Each row is a point on a tangle of strands that fork, close into loops and nearly touch. The rows are in no order.
Points whose rows are less than 859 apart are linked; no others are.
z960: -244 -287 222 -459 -185 -131 -230 -286 48 365 -26 -256 -464 66 132 244 233 262 25 -589
z672: -10 77 116 334 133 137 118 174 145 -300 79 142 -42 217 -404 -47 261 -120 154 310
z367: 310 154 -219 165 150 395 -22 190 78 -512 475 -206 -146 339 -82 -309 361 -308 410 582
z217: -367 -313 397 -290 -125 -180 -4 28 115 455 -185 75 -380 -144 -72 115 292 295 -79 -684
z139: -213 -165 -252 -373 -124 297 -116 36 145 386 689 -530 -335 -24 259 29 -337 366 -208 -553
z444: 349 135 264 -156 -44 -160 -148 -199 -177 -188 112 -449 -192 506 11 161 362 -318 517 216
z985: -114 -316 414 51 -247 -245 -136 -202 138 -38 -189 -10 -626 120 -89 -27 508 -83 513 2
z16: -159 125 402 -198 64 229 -292 179 188 591 269 -338 -295 195 -26 167 -562 224 -678 -678
z333: 199 183 479 402 289 -564 267 72 -24 -2 -509 318 332 96 -646 29 205 -83 -148 210
z895: -283 -402 294 -89 -304 -225 -174 -295 52 56 -353 40 -463 -43 105 -6 438 41 335 -121
z196: 147 -207 -565 74 148 120 359 362 -38 -444 535 184 547 -226 217 -228 -16 70 226 400
z307: 160 -212 -246 -207 40 -131 251 234 -199 -346 371 -135 199 4 136 67 398 -117 534 342
z420: 235 463 216 -226 7 -245 -289 -457 -172 455 -482 -1 274 -73 319 253 -425 -74 -336 -411
z87: 314 384 453 263 399 -561 323 148 -41 137 -476 235 567 220 -576 171 -85 -58 -406 72
z368: 63 323 267 -284 -113 -212 -474 -630 -162 379 -504 -159 -11 84 342 221 -230 66 -282 -388
z929: 119 -130 851 53 24 -699 -41 -63 131 193 -265 -72 -453 435 -508 240 398 -60 404 -58
z178: -328 -509 190 -380 -215 -569 -26 -248 -131 119 -492 128 -308 -302 204 175 458 69 413 -246
z757: 34 -12 343 290 230 -94 183 300 229 -141 102 222 -120 263 -609 41 347 -77 309 175
z924: -194 197 38 137 355 245 412 589 195 387 309 348 351 -291 -328 2 -221 234 -573 -499
z692: 191 -48 671 -16 156 -375 -55 67 101 105 106 -301 -352 555 -480 326 310 -79 287 -69
z939: 17 -168 -550 87 25 250 369 366 -49 -134 454 141 456 -356 239 -129 -324 222 -117 31
z26: 183 -208 -677 -148 -267 382 -131 -76 130 -499 520 -410 -68 111 530 -266 -44 -66 222 345
z81: -258 46 277 118 -2 -101 -147 -112 234 199 -528 177 -147 7 -233 -30 -66 121 -524 -349
z950: 269 240 -256 268 208 614 10 358 54 -453 808 -244 -134 437 -193 -216 -130 -215 186 437
z740: 253 -202 -379 -402 -209 -247 58 -82 -212 -299 284 -352 73 20 338 91 254 -124 579 276
z225: -176 210 -244 249 -120 580 -328 -70 67 -137 -124 156 -137 -87 24 -254 -529 79 -686 124
z15: -445 -224 279 28 176 -97 367 434 345 298 172 425 -193 -309 -502 55 327 347 -59 -503
z509: 1 -298 -460 -493 -300 -71 66 -111 -36 -18 416 -383 18 -266 453 105 -160 247 195 -186
z461: -185 177 -391 136 -137 470 -120 -4 -11 161 -190 188 73 -357 297 -292 -656 104 -698 -208
z269: 56 192 213 -29 -24 -122 11 -220 -152 24 -385 25 194 52 24 108 29 -64 -110 -45
z70: 69 -124 -134 -353 -355 -187 -346 -673 -214 -158 -270 -250 -257 136 463 130 332 -109 411 49
z901: 266 -28 -165 -255 75 -256 370 165 -397 68 223 13 431 -207 194 226 -144 49 269 -32
z954: 299 -137 -477 -45 51 -138 348 304 -202 -372 397 -15 550 -139 277 -90 77 -151 446 510
z331: 56 326 -134 418 138 573 -150 178 37 -256 269 -36 -32 314 -278 -81 -432 -101 -310 355
z625: -239 -95 210 -598 -137 -64 -346 -344 44 543 -4 -398 -366 27 380 236 -79 235 -179 -770
z361: -73 233 -246 306 -8 595 -140 25 -7 -192 116 53 -54 77 3 -196 -414 22 -398 226
z445: -216 15 55 517 -133 228 -469 -305 320 -306 -444 164 -469 190 -300 -326 144 -227 -146 447
z431: 34 -117 99 283 -72 -235 -49 -319 -98 -267 -645 293 138 -121 80 -149 512 -249 312 498
z190: 318 221 237 -162 66 -421 169 -189 -451 79 -343 45 417 4 8 308 117 -108 166 10
z186: -124 -311 -513 -389 -371 197 -53 -142 131 113 524 -549 -192 -143 433 -25 -334 316 28 -313
z869: 438 104 222 -315 85 -432 203 -64 -531 -61 -97 -182 294 176 74 419 282 -232 540 209
z245: -35 119 -385 -34 -165 403 -165 -204 -79 304 12 -75 67 -242 451 -162 -689 89 -436 -305
z280: -304 -482 -79 -304 -109 -460 181 0 -176 5 -328 272 91 -409 263 79 362 177 320 -93
z966: -248 -48 -582 254 -34 664 -118 211 177 -336 376 61 -72 -55 111 -298 -253 129 -236 241
z863: -265 19 -91 362 5 525 -385 -38 355 -411 37 57 -515 279 -269 -306 165 -129 -92 379
z706: -136 53 355 177 -91 -213 -189 -314 56 27 -612 85 -178 104 -240 -30 137 -15 -232 -92
z264: 70 -29 81 123 -19 -404 98 -321 -301 -151 -783 351 443 -290 109 2 373 -165 236 427
z638: -254 -108 -652 105 -6 701 25 357 347 -271 829 -135 -233 -49 83 -274 -225 226 -104 41
z955: -393 -667 -79 -187 -114 -262 104 156 83 -78 79 119 -253 -303 135 16 511 153 469 -27
z432: -100 172 -39 -177 -14 -8 159 0 -60 407 -263 196 290 -284 211 0 -240 129 -423 -468
z32: 392 498 78 -100 81 -124 -154 -246 -229 616 -403 16 516 -200 269 167 -691 -155 -343 -454
z253: 155 443 111 261 168 169 -48 64 -93 160 -258 87 310 12 -152 -48 -664 -42 -638 -26
z52: -217 -561 -52 57 -56 -213 70 152 144 -273 41 295 -206 -196 82 -238 631 -82 628 387
z860: -225 72 12 222 12 517 -293 98 342 -258 322 -163 -620 424 -367 -101 76 -41 -17 117
z337: 99 452 101 383 59 101 -122 -117 -68 -33 -506 124 257 83 -280 -82 -486 -61 -721 260
z413: -102 294 379 -133 172 134 -241 130 186 544 8 -84 -132 187 -109 136 -533 87 -764 -512
z769: 318 492 331 75 237 -165 78 131 -132 495 -225 41 524 -24 -91 139 -625 -91 -522 -351
z268: -56 -378 -202 68 44 -38 127 197 -1 -423 100 234 115 -75 62 -237 562 -160 497 496
z90: -446 -424 341 18 -69 -197 187 220 198 339 -110 336 -289 -296 -286 41 367 256 112 -431
z89: 214 308 -166 393 320 522 221 450 57 -272 563 43 236 264 -334 -60 -234 -105 -55 352
z479: -153 -132 543 359 105 -354 241 213 358 17 -83 436 -328 51 -604 18 352 -22 281 28
z341: -395 -29 73 75 278 114 463 633 254 347 212 382 124 -281 -440 91 27 314 -363 -574
z714: 53 -35 -396 149 172 379 374 442 -19 -14 666 -4 225 -155 23 -49 -308 234 -146 -103
z384: -220 -230 -147 103 42 389 -108 190 333 -303 528 -122 -437 214 -165 -160 375 -46 349 102
z993: 240 8 204 -332 -144 -201 -231 -440 -198 -59 -27 -442 -229 418 202 294 329 -193 456 65
z687: -11 -51 588 358 191 -686 387 195 164 45 -440 547 102 -57 -669 27 307 -60 188 121
z343: -59 -196 -121 -178 12 -402 186 4 -335 -138 -447 301 333 -337 232 61 350 16 308 164
z446: -281 259 128 -1 34 131 16 79 143 419 -276 160 34 -106 -24 -60 -306 124 -738 -499
z493: 403 123 489 -75 187 -160 -54 66 -50 -115 273 -404 -226 645 -353 213 342 -280 416 182
z497: -243 35 -26 405 -180 229 -363 -498 120 -220 -707 177 -160 -42 53 -297 107 -111 -310 389
z675: 585 64 -103 -275 94 -214 274 88 -562 12 307 -260 442 78 152 312 -96 -198 538 137
z982: 25 153 94 -432 -231 -44 -494 -639 -112 355 -193 -344 -237 102 443 234 -230 118 -168 -431
z294: 161 132 -84 229 130 239 -33 87 106 -510 158 -19 -98 341 -241 -218 393 -288 248 582
z97: 91 -196 702 123 -123 -591 -14 -145 90 64 -339 46 -512 234 -316 62 530 -198 600 124
z534: -121 -217 -480 -32 47 461 111 288 260 -254 918 -247 -244 113 7 -104 135 148 184 91
z149: 146 -212 -336 -547 -357 -336 -119 -384 -238 -285 -25 -256 10 -93 555 145 223 -59 471 130
z715: -337 -5 77 -316 -20 380 -258 118 189 538 447 -372 -403 85 108 85 -477 301 -524 -695
z609: 234 115 -187 107 302 309 421 527 -115 259 709 -79 341 -72 -152 49 -492 125 -110 -210
z801: 86 -254 -524 -599 -375 -410 130 -66 -119 -23 273 -276 371 -566 596 194 -266 145 370 -205
z628: 266 -100 -399 -468 -105 -506 242 -34 -444 35 86 -70 508 -395 459 261 -266 80 433 -48
z670: 33 45 42 557 33 -73 -6 -176 98 -409 -491 307 136 -7 -194 -257 353 -313 131 741
z678: 220 -21 -476 31 -81 433 -219 -10 70 -598 426 -349 -197 236 303 -376 217 -278 353 564
z399: 4 303 19 192 308 192 438 476 -54 315 71 327 497 -290 -168 -55 -436 110 -542 -256
z470: 77 261 52 568 126 23 -30 -212 63 -332 -543 295 253 -14 -336 -192 93 -254 -224 655
z734: -203 198 -230 250 -213 453 -407 -433 -45 -181 -551 164 -33 -122 234 -266 -304 -21 -541 275
z981: 179 384 20 431 66 -8 -113 -377 -113 -209 -603 157 305 44 -199 -131 -217 -193 -420 559
z569: -48 -36 -147 -257 47 -185 304 154 -242 253 -13 179 384 -331 180 102 -27 203 -83 -309
z845: 51 113 -140 -301 -90 237 -271 -193 -31 611 69 -193 10 -186 449 28 -704 46 -383 -642

How many points has the smallest loop of links through each point below? Write none if it is on no loop.
z264 | none
z361 | 11
z869 | 10
z801 | 12
z307 | 17

A fork is a point with three links, a tip a point with one. Leave the first point through the second and follow the links. Name the first fork or tip that comes.
z509; z186 | z446
z638; z534 | z225
z87; z333 | z367
z470; z670 | z280
z269; z190 | z901
